Each row is a point on a tangle of strands that fork and nearly touch. The rows are in no order.
In the rows, zero is written as 128.
Points whose rows are less than 129 apart are linked; no others are.
nofon: [111 106 143 110 93 131 136 166 106 101 119 139 76 71 147 112 201 171 143 149 141 140]
vonur: [108 113 77 119 148 109 83 168 180 130 177 156 164 78 102 110 118 113 139 175 162 165]
tem: [72 165 119 134 196 96 122 137 148 134 140 118 141 201 133 114 104 87 161 97 57 140]
sevu: [180 78 149 119 141 127 172 88 123 167 144 126 93 176 120 126 131 102 122 29 100 94]
gupe: [133 76 100 150 92 138 153 194 100 137 125 152 144 81 158 83 109 122 122 150 144 127]
vis: [95 154 44 96 121 101 116 88 119 152 152 142 138 100 139 163 91 164 137 190 150 115]
zana: [139 87 90 100 173 127 91 76 42 138 69 168 124 109 124 152 124 170 158 116 98 113]
roliv: [154 139 111 198 122 55 199 87 139 109 138 124 99 123 128 147 110 133 139 129 126 130]
venen: [34 153 142 130 99 157 98 176 145 95 152 123 127 131 141 137 107 156 122 142 145 155]
Tol: [132 165 104 129 103 131 155 134 65 165 114 125 142 76 121 86 157 92 148 191 106 127]
fofit: [139 96 95 145 210 87 124 115 130 150 94 164 115 96 118 130 134 108 109 154 125 100]
Lufoz: [126 144 115 138 115 135 96 139 108 110 93 140 170 156 138 190 125 192 159 132 84 135]
fizav: [37 151 57 147 91 91 126 169 179 112 120 133 145 107 145 112 112 112 113 198 155 124]
luz: [92 166 72 57 82 157 174 130 104 145 98 128 126 104 163 153 135 160 172 183 152 136]
fole: [173 157 159 115 88 120 158 120 158 118 135 96 109 113 139 175 181 172 156 111 137 120]
zuzeg: [122 138 165 177 165 114 111 171 149 98 152 127 129 109 104 88 170 110 109 171 131 163]
bagu: [105 134 106 174 163 83 159 118 170 164 109 164 122 75 75 131 105 41 82 163 148 136]
peza: [179 145 184 170 109 119 134 99 195 91 94 130 146 179 146 159 150 105 53 94 78 112]
nif: [181 149 201 161 76 130 133 92 218 99 145 98 174 158 115 121 164 97 85 67 72 108]
dal: [156 81 110 100 138 106 70 121 119 113 157 154 112 89 166 142 136 167 99 130 158 105]
nudok: [155 107 117 125 141 149 150 144 65 154 77 136 149 178 143 134 111 134 177 90 74 122]
luzug: [99 119 151 153 124 174 116 139 27 132 114 147 124 123 95 81 114 113 90 168 115 148]
dib: [74 149 103 136 117 131 93 143 69 103 78 147 122 143 123 131 141 163 154 162 84 150]
fotuf: [45 145 142 123 100 150 152 91 80 142 117 128 97 56 102 102 174 130 90 186 149 103]
ropud: [91 75 104 103 161 129 96 176 85 107 79 131 126 80 168 98 142 113 94 172 108 109]
Fivom: [125 110 112 117 136 183 99 138 95 173 71 163 129 193 115 119 116 140 131 99 161 76]
nezak: [174 96 117 142 108 156 172 186 98 135 101 145 145 132 162 122 115 144 164 112 130 143]
damim: [180 125 175 89 139 144 69 70 69 147 125 136 110 127 97 145 164 147 109 93 93 101]
fipi: [25 147 147 139 78 176 172 165 157 113 128 96 114 108 131 129 70 119 96 163 182 161]
tufe: [95 75 88 48 182 135 103 159 113 134 79 151 91 68 135 96 156 104 129 160 144 133]
furi: [73 167 141 130 148 99 130 158 171 133 166 126 131 76 75 107 131 52 152 138 106 180]
burik: [90 86 124 122 177 86 163 144 161 117 104 160 45 101 114 126 171 127 153 91 118 134]
ret: [159 110 68 115 98 101 95 126 114 145 178 134 140 94 166 104 129 162 124 156 166 79]
Kunag: [157 155 121 104 75 135 93 65 167 115 141 120 105 175 107 140 92 158 130 88 204 119]
sonu: [135 120 142 141 205 132 111 112 160 149 140 111 157 224 105 134 134 99 132 78 82 119]
dadi: [123 159 92 99 157 96 126 66 68 135 128 148 74 153 118 127 120 135 164 133 115 143]
tuzos: [80 166 118 146 134 98 111 85 195 141 172 74 126 129 109 126 51 119 139 135 203 106]
letir: [87 142 70 81 90 149 153 98 97 120 130 144 124 125 163 178 83 180 116 176 165 152]
vur: [104 149 79 143 103 89 160 178 191 123 155 118 144 94 191 130 98 121 144 162 148 127]
lik: [104 108 150 94 138 212 106 152 89 136 114 134 141 141 129 150 131 166 64 180 163 141]
Sug: [131 64 98 143 181 92 200 171 162 145 74 142 102 117 111 95 181 85 166 105 97 127]
Timi: [150 169 134 122 93 107 162 71 108 160 135 94 110 104 122 154 146 161 181 118 127 83]
Nat: [188 116 129 117 166 85 85 144 123 107 98 86 140 183 190 102 174 101 120 110 59 92]
rut: [153 177 164 154 117 160 118 130 93 150 145 94 153 163 91 111 131 129 150 137 120 127]
kab: [89 121 156 107 74 157 99 100 126 113 155 134 104 120 133 159 89 163 59 118 179 111]
dovok: [128 157 112 127 119 126 85 121 170 93 120 145 183 212 145 172 117 162 171 82 104 146]
sekit: [140 91 155 135 168 186 76 141 73 126 117 156 122 128 82 117 135 151 84 158 152 147]
kefil: [120 158 111 91 129 126 103 106 142 152 160 116 88 145 133 127 124 141 129 126 190 98]
Tafet: [219 93 168 81 126 110 108 121 137 72 136 112 130 131 167 163 162 137 125 68 55 165]
sos: [71 133 162 145 109 134 106 123 44 124 133 130 93 89 130 74 153 122 88 159 107 100]
lof: [195 62 143 73 143 124 63 139 118 87 115 134 118 104 173 158 134 154 107 90 106 122]
Reg: [133 96 171 160 122 161 126 157 164 114 134 146 154 114 149 193 95 163 87 103 150 137]
sal: [156 119 149 169 53 109 114 95 133 129 113 140 156 160 95 141 136 147 128 37 59 77]
geze: [161 174 123 167 139 78 203 112 150 115 157 97 97 119 119 104 122 83 136 169 152 173]
Dod: [187 107 118 92 148 94 144 117 108 93 96 84 98 200 187 124 175 118 153 88 52 135]
tobar: [110 166 68 116 160 112 151 102 120 195 122 144 142 128 109 140 70 85 159 143 121 117]
firen: [141 118 76 66 114 162 127 143 90 161 132 150 123 103 122 128 129 159 178 154 165 145]
Zir: [50 130 113 128 38 154 123 174 103 117 139 123 147 125 161 118 94 171 135 126 134 114]
gipin: [164 84 176 133 164 181 127 166 127 114 103 153 150 159 147 185 85 141 120 74 116 165]
delut: [151 145 134 59 156 130 90 79 94 144 144 132 89 169 112 162 137 155 164 97 112 136]
lika: [111 134 121 172 84 118 157 146 208 119 114 97 150 146 168 143 75 141 133 101 193 85]
sulup: [170 109 130 139 179 106 123 177 133 143 133 89 166 160 144 98 177 109 165 108 52 111]
vulu: [205 167 159 128 41 139 99 62 197 100 112 132 137 138 100 128 115 131 56 114 136 103]
loti: [192 125 132 117 76 107 88 138 171 71 186 124 152 182 164 77 146 134 155 69 141 148]
votop: [142 128 166 118 132 129 97 126 145 158 164 125 113 137 135 126 124 116 103 81 142 81]
rekov: [110 167 156 124 143 134 147 158 180 128 121 103 135 109 145 194 158 158 155 141 122 132]
Gipe: [104 166 126 134 113 104 131 77 102 113 132 125 85 89 133 146 172 157 103 180 149 104]
nemas: [119 112 173 174 167 128 157 153 174 104 167 120 199 137 104 143 156 134 182 91 69 166]
rakav: [57 166 127 144 107 140 149 166 167 126 142 114 154 90 104 122 86 64 111 180 147 184]
dob: [142 174 186 161 94 189 143 153 115 112 106 90 145 159 123 142 144 149 114 171 151 152]
kedas: [158 63 181 123 183 132 130 151 154 88 190 115 144 129 105 121 175 141 181 65 83 190]
suk: [152 128 153 153 101 124 110 70 216 114 86 158 133 202 80 136 132 114 59 56 107 84]
nivub: [156 136 114 150 123 89 134 151 178 111 197 111 168 87 160 156 106 151 167 131 138 140]
karil: [166 158 139 112 123 144 138 159 164 152 164 80 158 91 96 119 166 152 201 146 160 131]
Dobe: [97 140 45 102 96 100 107 110 92 165 166 135 152 81 128 87 116 126 131 191 148 90]
Gize: [106 68 109 128 117 138 138 137 84 139 127 150 140 52 177 106 140 145 70 171 144 91]
komun: [95 130 151 108 125 101 139 158 136 95 110 124 70 132 166 126 177 140 145 99 102 128]
rapo: [170 151 184 105 122 152 113 78 133 97 125 141 84 175 114 175 139 139 85 94 139 163]
valal: [145 95 152 174 170 104 133 183 174 103 173 112 180 160 149 86 154 101 156 94 92 137]
tava: [141 107 98 131 172 84 125 51 75 130 90 160 94 162 118 148 139 148 147 97 83 107]
Rami: [156 97 131 164 188 101 137 183 135 104 142 132 138 120 121 78 138 81 140 139 97 189]
sebep: [139 138 182 84 199 159 153 144 139 145 161 126 91 99 87 146 133 103 138 134 138 196]
Bev: [133 127 127 162 148 106 94 89 170 143 125 145 140 226 105 126 115 106 99 55 104 71]
Rop: [90 155 123 154 105 128 149 157 120 178 122 114 160 79 114 114 123 103 142 153 110 90]
Nim: [154 127 99 137 155 117 166 87 74 122 145 155 97 110 169 111 67 87 83 176 152 167]
vegop: [138 140 162 130 77 139 92 124 110 122 106 134 126 151 157 134 141 137 88 100 108 88]
Zigu: [124 138 135 166 110 143 130 158 166 104 122 130 147 169 169 145 96 129 92 128 171 127]
Sirof: [180 122 73 84 185 123 124 109 54 135 86 128 119 114 158 74 141 77 134 188 111 148]
gola: [101 160 145 138 13 145 118 113 105 86 132 101 121 153 140 131 84 172 142 105 156 132]
vife: [179 140 173 183 37 134 110 118 177 108 122 114 188 153 110 117 129 135 115 64 104 89]
Suziv: [75 146 119 131 113 148 141 190 152 142 99 115 167 89 149 161 144 139 129 179 116 113]
zifu: [58 103 99 121 85 160 132 168 62 124 107 165 135 111 105 68 102 75 83 178 121 181]
vasa: [105 108 96 126 197 76 109 145 181 150 165 161 106 88 107 119 119 104 134 133 145 120]
Gis: [86 191 129 117 162 116 107 117 171 153 172 104 141 93 70 138 127 110 163 165 126 143]
zeg: [47 142 65 130 115 134 141 120 169 140 98 120 148 113 91 139 108 134 88 219 199 115]
nugo: [116 131 86 151 102 118 168 89 66 133 140 153 138 77 127 86 96 72 59 213 151 166]
Turo: [136 58 131 146 168 105 176 150 122 120 61 121 85 169 150 98 174 107 135 71 89 93]
noz: [131 124 93 155 100 139 152 146 185 146 99 103 158 111 131 145 98 164 153 160 209 105]
gepuv: [97 172 129 143 146 121 118 130 164 131 158 122 173 173 128 160 85 131 176 97 108 139]
kozu: [120 145 181 96 179 146 131 110 147 109 158 131 50 156 95 153 147 140 120 106 163 182]
Menip: [166 69 86 61 183 159 104 163 98 147 111 154 119 99 120 104 134 121 160 150 153 155]
funir: [151 80 143 137 185 145 147 138 40 134 68 129 127 144 122 87 98 84 138 98 67 124]
tazar: [86 132 77 136 148 124 153 98 144 170 114 157 112 98 105 125 79 83 81 181 197 110]
fari: [171 161 160 129 46 116 109 48 196 92 111 102 103 130 94 167 133 168 113 104 169 118]
lusof: [96 101 151 161 91 136 136 141 89 125 102 141 138 90 186 143 127 151 72 133 114 71]
ruzot: [187 141 155 134 134 139 109 107 69 184 138 113 143 130 90 110 173 136 150 119 100 76]
rek: [109 120 91 70 138 159 114 75 59 150 96 164 123 119 160 176 102 175 126 139 129 117]
meb: [88 133 118 141 140 114 159 105 179 153 170 116 92 83 97 120 49 98 110 136 212 134]
mise: [118 142 182 105 70 212 128 157 119 124 94 108 139 147 157 172 152 174 78 147 162 120]
Tuva: [124 61 116 113 155 121 118 155 109 152 88 151 86 155 138 63 154 118 151 57 132 55]
fakep: [164 101 133 166 80 108 179 66 143 151 120 116 117 189 101 132 129 124 130 27 105 69]
Tese: [129 161 180 103 93 187 122 81 93 136 140 119 91 152 113 162 94 138 85 112 170 132]
tezu: [168 123 78 174 119 102 169 99 137 145 115 143 132 110 112 147 108 154 150 153 182 106]
Tuka: [146 107 173 94 182 161 148 176 141 124 155 129 132 103 108 153 150 135 188 105 99 208]
zil: [88 171 98 74 163 143 127 120 136 190 126 138 132 85 93 160 128 88 135 184 134 143]
laf: [154 140 170 159 110 118 151 148 190 133 192 73 177 81 120 128 133 143 183 102 147 120]
zefem: [178 109 167 111 135 150 143 118 168 118 120 141 152 192 160 186 90 117 113 39 79 149]
zavil: [157 72 148 138 174 119 136 126 79 142 143 131 101 157 114 83 115 103 138 65 93 127]
vefel: [167 105 169 109 161 126 121 124 154 87 158 97 172 184 169 159 132 109 135 53 28 170]
rosef: [101 140 69 117 155 147 136 126 96 189 86 161 126 175 129 112 82 104 147 131 157 88]
gifa: [167 170 188 154 147 156 145 130 138 107 183 79 167 188 103 110 150 113 158 118 116 179]
rim: [115 135 161 201 105 100 99 126 134 93 161 117 111 92 76 108 167 162 118 148 145 124]
Sop: [86 119 102 116 128 124 120 150 92 132 159 139 133 86 143 85 96 68 65 200 126 152]
bal: [170 151 102 118 126 134 131 118 49 141 106 127 131 137 170 96 150 129 138 174 119 122]
Gudur: [153 133 121 158 175 87 176 113 134 135 117 151 90 88 97 114 148 73 108 173 137 162]
forus: [128 102 96 118 184 102 114 147 76 110 69 125 126 86 137 80 133 48 109 182 84 148]
bap: [64 151 170 116 92 163 98 124 181 106 161 97 133 120 128 171 81 169 114 112 182 134]
fiki: [117 149 132 160 112 105 100 114 92 99 121 142 101 146 76 121 180 177 162 136 108 142]
lakug: [144 121 145 126 96 141 137 171 127 148 168 111 107 61 115 91 171 145 153 147 171 111]
rigip: [165 165 119 126 108 100 110 118 157 64 171 118 153 215 164 122 142 144 181 96 114 181]

Follow the links from the first point to the second, and from the first to the third. Name the last point that the two ways share.
nivub / vonur / luz -> Gudur
Zigu / dadi / zavil -> letir
kefil / geze / sekit -> letir
nofon / tuzos / vonur -> tazar
loti / delut / votop -> Gize
dadi / Suziv / fiki -> ropud
vis / dib / Tol -> ropud
rosef / gola / sulup -> venen

A fork is a point with three links, a tip a point with one. Leave the first point through the second and follow the links. Name the first fork or tip that comes.
Sug / burik -> tazar
gipin / zefem -> letir
gepuv / tem -> Gize
ret / dal -> Gudur
Timi / fole -> ropud

A fork is a point with three links. Follow the links from the first point to the second and name the forks in between, in order.
fotuf / zavil -> luzug rut letir ropud Gize
firen / Zigu -> letir
bal / sos -> ropud letir rut luzug
rim / zil -> valal venen
vasa / nudok -> Gudur letir ropud Gize
